Each row is a point on a landscape with many valleys, with its height.
A ball rolls from a point to the lowest of its 2 nearest points, and stops where none of them is lower. Distance is the straight distance between rows; heights are no part of it.
Zum: [112 155 192 151 119 163  89 125 116  97  91 128 104 107  47 107 117  84
 202 160 154  90  81 159 182 165 101  87]  height 53.7
ruvol: [130 154 179 126 140 165 103 102  93 114  93 151 129 140  95 103 139  92
 182 184 103  93  90 168 187  97 124 150]  height 55.5
Gim: [147 137 103  95 140  91 132 108 124 121 156 156 114 131 140 111  88 124
  71  75 110 188 149 140  99 102 151 132]  height 26.1
sim: [ 94 110 126 160 105 140 172 141 107 123 131 128 116  77  77 135 124  86
 164 182 168 121  90 124 141 152  59  86]  height 51.0
faf: [143 161 190 123 154 146 116  89 106  97  96 160 144 114 100 160 118 114
 137 122 101 155 116 205 136  84 123 142]  height 72.3
sufon: [132  93  91  90 145  97 118 146 126 175 132  89 160 168 182 128 118 125
  91  89 135 149 142 104 100 134 158 119]  height 40.7
Nak: [112 134 100 103 122  77 151 110 142 127 146 151 109 154 159  84 113 105
  82  73 138 138 142 126 123 100 145 118]  height 20.4
fafik: [ 78 109 139 118 162 179 154 126 141 121  97 118 155 101  80 195 166 156
 119 129 133 151 104 152 108  95 104 151]  height 22.6
revez: [112 148 159 131 107 119 119 148 135 119 139 157  75 106  72 152 128  79
 119 147 168 108 119 156 131 121 113  73]  height 48.5
tefig: [140  96 145 105 156 180  95 116 110 154 105  36 159 117 155 155 133 184
 128 120  98 128 108 130 110 147 164 180]  height 43.8
luk: [141 131 178 175 114 119  95 131 102 111  87 127 107  70  70 128 101 103
 178 175 159  67  59 142 189 176  82  73]  height 52.1
fod: [109 119  78 127 135 138 193  89 110 123 108 161 182  65  80 167 117 141
 154 150 128 127 122 105 128 136  51 134]  height 68.5
bekis: [101 145 135 110 183 239 120  94  98  95  45 146 178 138  78 117 162 102
 173 171  99 111  93 156 162  94 114 142]  height 20.7
zer: [131 121 116 132  91  37 130 104 165 109 136 187  97 122 117  96 100  84
 133 114 149 132 116 126 166 119  92  78]  height 21.2
zudut: [116 110  39 109 153 138 221 113  94 133 130 145 197  96 117 135 133 110
 137 146 144 114 134  79 120 129  52 117]  height 72.7
mor: [ 99 133 170 149 136 186 132 106 118 117 105 125 149 118  81 144 160 115
 188 197 119  92 113 136 156 124 101 139]  height 51.8
zas: [130 154 127 106 138 119  99  93 130 107 155 147  90 125 153 134  82 163
  86  97  81 171 154 148 112 112 174 155]  height 32.5
Tobir: [153 157 167 179  77  64  99 133 144 103 116 180  73 108 126  95 106 131
 145 149 125  85  99 101 188 168 109  88]  height 69.7
Non: [145 142 155 132 182 183 114  65  72 104  92 142 170 101  60 130 119 140
 160 153  85 118  87 152 160 123  85 156]  height 32.2
nim: [173 144 150 121 148 164  63 128 114 108 131  83 145 164 131 121 121 153
 150 121  68 156 141 171 130 141 166 174]  height 31.1
siz: [118  99  68 134 163 111 188 169  88 161 148 108 171 148 153 112 153 133
 128 164 159 129 125  79 129 135  79 130]  height 72.4
kavun: [ 89 117 126 139  89 143 173 187 147 161 149 111 104 119  83 140 153  72
 167 144 169 114 121 132 117 157 114  68]  height 86.3
Buzi: [129 166  82 114 120 148 100  74 153  90 142 141 113  92 195 140 105 199
  98 101  76 155 180 122 114 172 191 153]  height 35.0
zamev: [122  97  98 107 162 125 170 112 124 153 142 119 145 126 117 147 145 105
  97  97 156 149 118 111  92 101 110 138]  height 21.5
lut: [185 114 158 107 136 106 103 135  90 142 167 113 128 124 155 118 133 148
 156 147 100 164 156 140 110 152 124 184]  height 75.7
Fuv: [ 97 138 140 154  71 129 148 171 170 137 140 119  71 140 128 122 136  79
 137 117 176 111 146 143 101 142 154  68]  height 88.7
somi: [140 122 148 150 144 164 150 138 118 112 108  94 170 119 104 132 164 150
 175 178 128 115 115 131 151 128  89 175]  height 45.7
naz: [134 103  95 109 169 122 187 119 118 160 128 153 141 106  89 134 128  65
 111 134 172 127 115 106 124  99  79 103]  height 14.9
san: [114 126 156 135 126 168  96 122 163 128  91  50 125 155 163 159 127 155
 144 135 127 112 103 144 150 105 177 148]  height 60.0
zuze: [155 134 102 104 134 140  78 124 155 143 119 113 117 133 154 163  91 187
 114  47  99 190 154 167  79  94 194 141]  height 19.9
niluz: [129 157 151 130  92  84  90 107 150 107 147 188  77 110 112 116 124 131
 129 144 126  93 134 158 159 114 130 117]  height 54.7
Mibu: [170 121  85  78 136  98  85 136 142 146 175  93 123 146 190 123  91 174
 102  55 106 162 179 122  88 155 182 123]  height 76.7
Todu: [ 88 181 180 147 124 179  84 109 148  77  93 119  99 150 121 148 139 106
 122 128 136 115 119 169 135 103 181 114]  height 65.3
mep: [150  94 126 130 132 113 136 177  88 155 150  97 152 143 164 124 140 161
 154 166 117 156 128 125 128 165 101 188]  height 72.9
bobad: [143 118  90  83 125 115  94 119 168 140 150 123 102 122 194 136 115 180
  73  83 132 125 152 110 100 106 194 127]  height 78.4
fonas: [ 82 130 152 126 168 218 134 113 110  89  65 132 160 104  81 161 163 133
 138 155 127 133  90 166 134 101 121 162]  height 8.8
ded: [113 118 164 181  85 106 146 144 103 140 133 132 100 108 125 118 134  89
 157 162 141  97  95 126 141 152  88 108]  height 48.6
teze: [152 118 165 139 123  93 115  95 125 115 129 163 115 112 107 116 124 112
 121 141 126 123 118 155 127 105 103 147]  height 58.2
bireb: [155 112  55  93 162  87 128 127 111 173 135 146 136 192 134  79 128  90
  99  93 113 156 152 103 107 110 133 124]  height 33.3
liki: [154 105 102  84 156 140 114 140 137 165 154 109 127 129 141 142  74 138
 114  48 109 213 165 157  50 115 174 124]  height 24.8
melo: [ 78 179 114 156  76 117 116 103 173  69 156 203  88 106 134 111 124 154
 106 121 119 116 161 115 148 121 152 106]  height 73.2
gefu: [185 120  85 107 152  85 151 151  93 171 151 131 170 171 126  96 101 101
 134 115 126 166 154 115 110 140  96 143]  height 29.6
bos: [ 90 144  64 107  99 106 127 149 166 124 142 170 103 152 178  83 156  70
  95  88 155 115 169  83 125 104 178  61]  height 49.0
gemad: [138  84 106  85 161 163 136 153 132 169 127  74 186 106 128 157  84 158
 121  79 123 202 144 151  66 102 149 137]  height 29.3
sus: [139 187 122 129 110 132 112  71 145  72 158 171 101 112 174 122  88 162
  96 125  84 148 178 115 146 144 160 155]  height 38.9
zosa: [131 152  87 126  86  97 114 125 150  93 174 173 122 120 201 102 147 176
  86 118  87 126 177  84 142 177 152 128]  height 71.9
Luru: [138 123 130 115 180 188 134 105  77  96 111 110 185  95  69 149 122 166
 146 174  89 137 128 119 130 154  81 180]  height 43.6
Gikon: [180 170 144 170 100  66 116 125 139  92 142 183  82 135 157  88 114 149
 101 140  91 109 127 113 160 153 112 126]  height 67.4
tivel: [112 126 167 152 145 155 144  99 125 119 104 144 135  72  58 160 125 113
 175 169 134  74  97 151 166 131  75 106]  height 55.1
zik: [151 123 159 168 114  77 124 140 103 137 133 149 111  97  92 126 128 121
 162 159 161  77  68 126 179 156  67 105]  height 50.5
nanuk: [146 150  62 108 126  79 136 127 151  89 176 185 127 128 208  67 137 135
  82 104 122 139 184  76 148 143 148 111]  height 74.1
Mok: [170 153 146 105 114 135  65 122 142 109 135 121 105 148 193 124 124 190
 115 137  83 128 168 109 135 161 192 176]  height 22.8
gup: [121 104 121 158 157 117 166 163  94 142 153 125 146 137 122 124 137 151
 153 178 135 125 111  79 139 145  69 156]  height 69.6
fibo: [ 99  83  53 114 141 147 173 154 115 156 130  88 198 125 151 149 147 157
 138 134 153 139 130  93 104 132  96 139]  height 74.9
des: [105  98 103 114 150 189 155 109 125 145  87  50 172 104 147 175 120 180
 151 144 114 131 115 117 110 143 130 170]  height 51.1
Modip: [119  93  86 114 138 112 168 141 117 169 113 102 164 162 169  88 142  70
  93  91 160 118 129  98  95 116 142 107]  height 42.3
Vibep: [105 158 171 130 110 141  86 106 155 108 106 106 101 156 158 145 135 144
 119 126 127 106 140 137 141 116 196 141]  height 62.8
Zilu: [152 120 143 110 140 136  78 108 146 138 133  74 121 155 159 149 102 181
 148  90  81 173 145 160 101 121 171 157]  height 25.5
Kimoz: [135 149 184 149  91 119  88  98 155  94 134 148 102 138 156 117 146 148
 117 131 120 106 168  99 130 136 166 139]  height 66.0
Vanir: [128 117 117 121 127  74 130 180 136 159 152 137 108 174 207  88 141 142
  94 136 138 109 155  86 128 128 142 104]  height 48.9
Vada: [101 111 135 137 119 100 157 196 148 162 146 100 109 167 176 117 158  98
 114 136 171  93 130  93 116 144 137  85]  height 46.7
Balev: [ 88 101 137 143 119 185 146 134 141 138  97  61 140 115 136 160 136 158
 149 124 150 103  90 144 124 116 162 163]  height 56.9
Zifud: [172 112 100 126 138 134 131 164  97 164 144  50 176 154 152 150 101 174
 126  96 135 147 131 125  87 156 133 168]  height 23.7
mun: [ 63 123 173 115 144 173 141 134 156 129  78 138 107 132  81 185 169 138
 126 107 125 139  96 183 120  93 139 120]  height 33.6
gug: [186 157 167 161 111  84 113 143 116 115 129 150 113 158 143 104 144 150
 124 150 119 117 129 129 159 150 106 166]  height 64.7
Kap: [121 151 125 143  87 100 112 124 170 107 167 155  90 138 172 115 142 148
  91 102 125 115 159  85 133 130 170 119]  height 69.1
Gif: [157 136 155 143 153 175 114 129  97 127 115  82 163 150 113 122 140 146
 165 148  81 122 117 153 149 122 132 186]  height 37.8
ren: [143 136 154 117 171 193  61  98 118 110  88  92 150 159 126 145 145 149
 130 110  68 149 116 174 127 100 181 163]  height 36.8
tepiz: [142 111 125 147 125 145 162 147 131 144 137  63 160 156 148 154 113 150
 106 120 155 133 109  97 115 127 141 151]  height 27.1
vudo: [155 114 148 159 107 115 138 157 119 144 168 105 149 148 139 129 129 119
 117 140 112 143 126  87 129 118 126 136]  height 32.1
punad: [ 83  92  91 122 122 137 153 162 129 163 129  93 131 148 154 143 142  91
  92 122 182 113 106  90 102 106 149  96]  height 44.2
Depib: [107 137 176 131 120 104 136 102 141 114 122 162 101 115 100 134 130 117
  91  97 144 130 120 179 117  92 133 120]  height 62.1
sab: [159  97 145 141 141 110 165 113 110 152 130 154 142 100  76 115 124 136
 132 141 150 122 114 122 127 119  69 163]  height 62.0
livon: [132 166 129 102 121 159  74  84 153  93 112 124 104 121 212 118 102 199
 113 116  91 114 159 149 127 139 210 156]  height 27.8
regam: [114 133 141 146 122 153 175 136 136 104  96 137 122  41  56 154 117 109
 184 188 161  88  92 135 168 171  47  73]  height 53.3
Feder: [106 105 118 133 106 129 105 145 165 160 108  90 117 155 134 166 138 143
  92 103 174 128 117 110  94  98 177 122]  height 46.6
pud: [115 153 180 130 119 127  97 105 130 117 118 138  89 162 127 101 144 125
 168 163  97  81 114 164 170 126 142 155]  height 58.3
rol: [171 112  75 123 158 119 147 161  86 160 170  82 179 146 130 127  78 127
 142 112 125 182 151 127  74 160 109 141]  height 26.5
gon: [114 112 155 114 159 180 107 123 132 130  92  92 149 128 120 191 144 159
 113 111  93 157 101 171 113  92 157 163]  height 34.8
nurer: [103 102 125 142 113 137 166 162 132 144 153 104 152 110 102 161 145 107
 118 151 125 126 110 129 126 109 113 111]  height 38.7
det: [161 123 141 105 172 147 123 105  95 121 118 126 165 116  71 158 103 140
 126 138  92 182 126 166 105 140  86 177]  height 41.7
benu: [153 103 108 146 128  95 177 120  93 138 123 159 169  73  88 131 118 136
 147 167 158 113  91  98 158 152  35 145]  height 64.8
tiso: [126 152 177 132 127 141 114  99 122 103 116 149 140 119 131 147 119 144
 109  75 109 150 135 190 109  79 164 150]  height 67.2
Zovan: [114 120 104 131 108  67 158 144 146 134 140 166  87 156 141  69 123  77
 106 116 146 123 132 107 133 121 118  93]  height 15.1
Supav: [132 102  66 101 140 115 124 158 124 173 121 105 143 169 193  65 139  79
  84  82 142 115 143  67 134  92 191  96]  height 43.7
pegas: [107 177 166 144 106 122  70 123 145  90 127 155  72 135  78 133 145 107
 147 144 144  83 111 178 165 127 121  93]  height 51.7
Sopa: [124 126  69  87 148 106 114 134 122 139 126 164 128 144 171  39 145  60
  99  83 130 113 167  72 149  88 171  95]  height 45.4
mape: [130 130 150 148  73 119 129 184 130 145 159 136  73 105  75 114 143  66
 168 141 194 107 146 120 122 171 104  33]  height 84.0
zonu: [ 85 160 126 149  73  98 118 133 171 100 157 198  84 121 112 111 113  90
 119 113 152 131 157 117 126 115 140  65]  height 77.6
Fenil: [146 163 193 163 117 124 126 135 132 122 102 133 102 158 121 109 156 118
 167 175 143  90 113 138 175 146 104 148]  height 61.3
mebu: [108 144 177 125 118 139 149 112 147 139  93 162 114 123  54 180 134 100
 148 131 129 143  85 166 138 118 110 131]  height 40.3
nite: [122 111 105 133 132 104 174 137 138 168 131 155 100 133 103  91 142  46
 123 128 176 111 117  91 125 111 103  78]  height 9.4
zami: [125 113 133 124 138 101 113 106 136 131 133 109 122 160 121 153 134 143
 117 106 104 168 130 151 108 114 127 154]  height 33.0
puvor: [117 158 123 154  54 103 105 154 150 115 160 176  53 108 101  97 119  78
 147 135 172 120 162 122 120 164 124  34]  height 81.1
kere: [109 136 171 145  88 150 126 173 138 120 133 118 126 133  92 153 148 103
 119 163 135  93 112 149 127 126 129 111]  height 44.3
Figav: [146 102 122 117 109  82 122 128 135 152 143 109 138 164 178 127 138 149
 107  96 101 142 152 135  99 143 152 149]  height 38.4
Ruv: [108 106  87 159 150 114 193 147 103 139 128 150 149 105 101 122 143 134
 150 179 166  93 112  59 138 162  38  98]  height 67.0
sutat: [152 123  58 100 132  86 114 142 146 115 160 137 137 141 217  67 113 157
  91  79 111 155 189  98 103 146 172 112]  height 75.6
Timem: [135 109  98 109 159 135 168 102  97 146 134 108 167 112 110 165 126 133
 139 135 122 162 130 132  89 135  89 169]  height 31.0

Call two points neighbours if one is among the 2 nearest of the other. Go from one point of each pair to the other, from neighbour to neighbour, staying as low as possible. Name the highest point that can't be avoided.
zuze and Zifud => gemad
Mok and nite => sus
Zifud and fonas => ren

For each start below, name every point that the ball comes to, in order.
san => Balev > des > tefig > gon > fafik > fonas
Todu => pegas > revez > kere > nurer > vudo > tepiz > Zifud
niluz => pegas > revez > kere > nurer > vudo > tepiz > Zifud
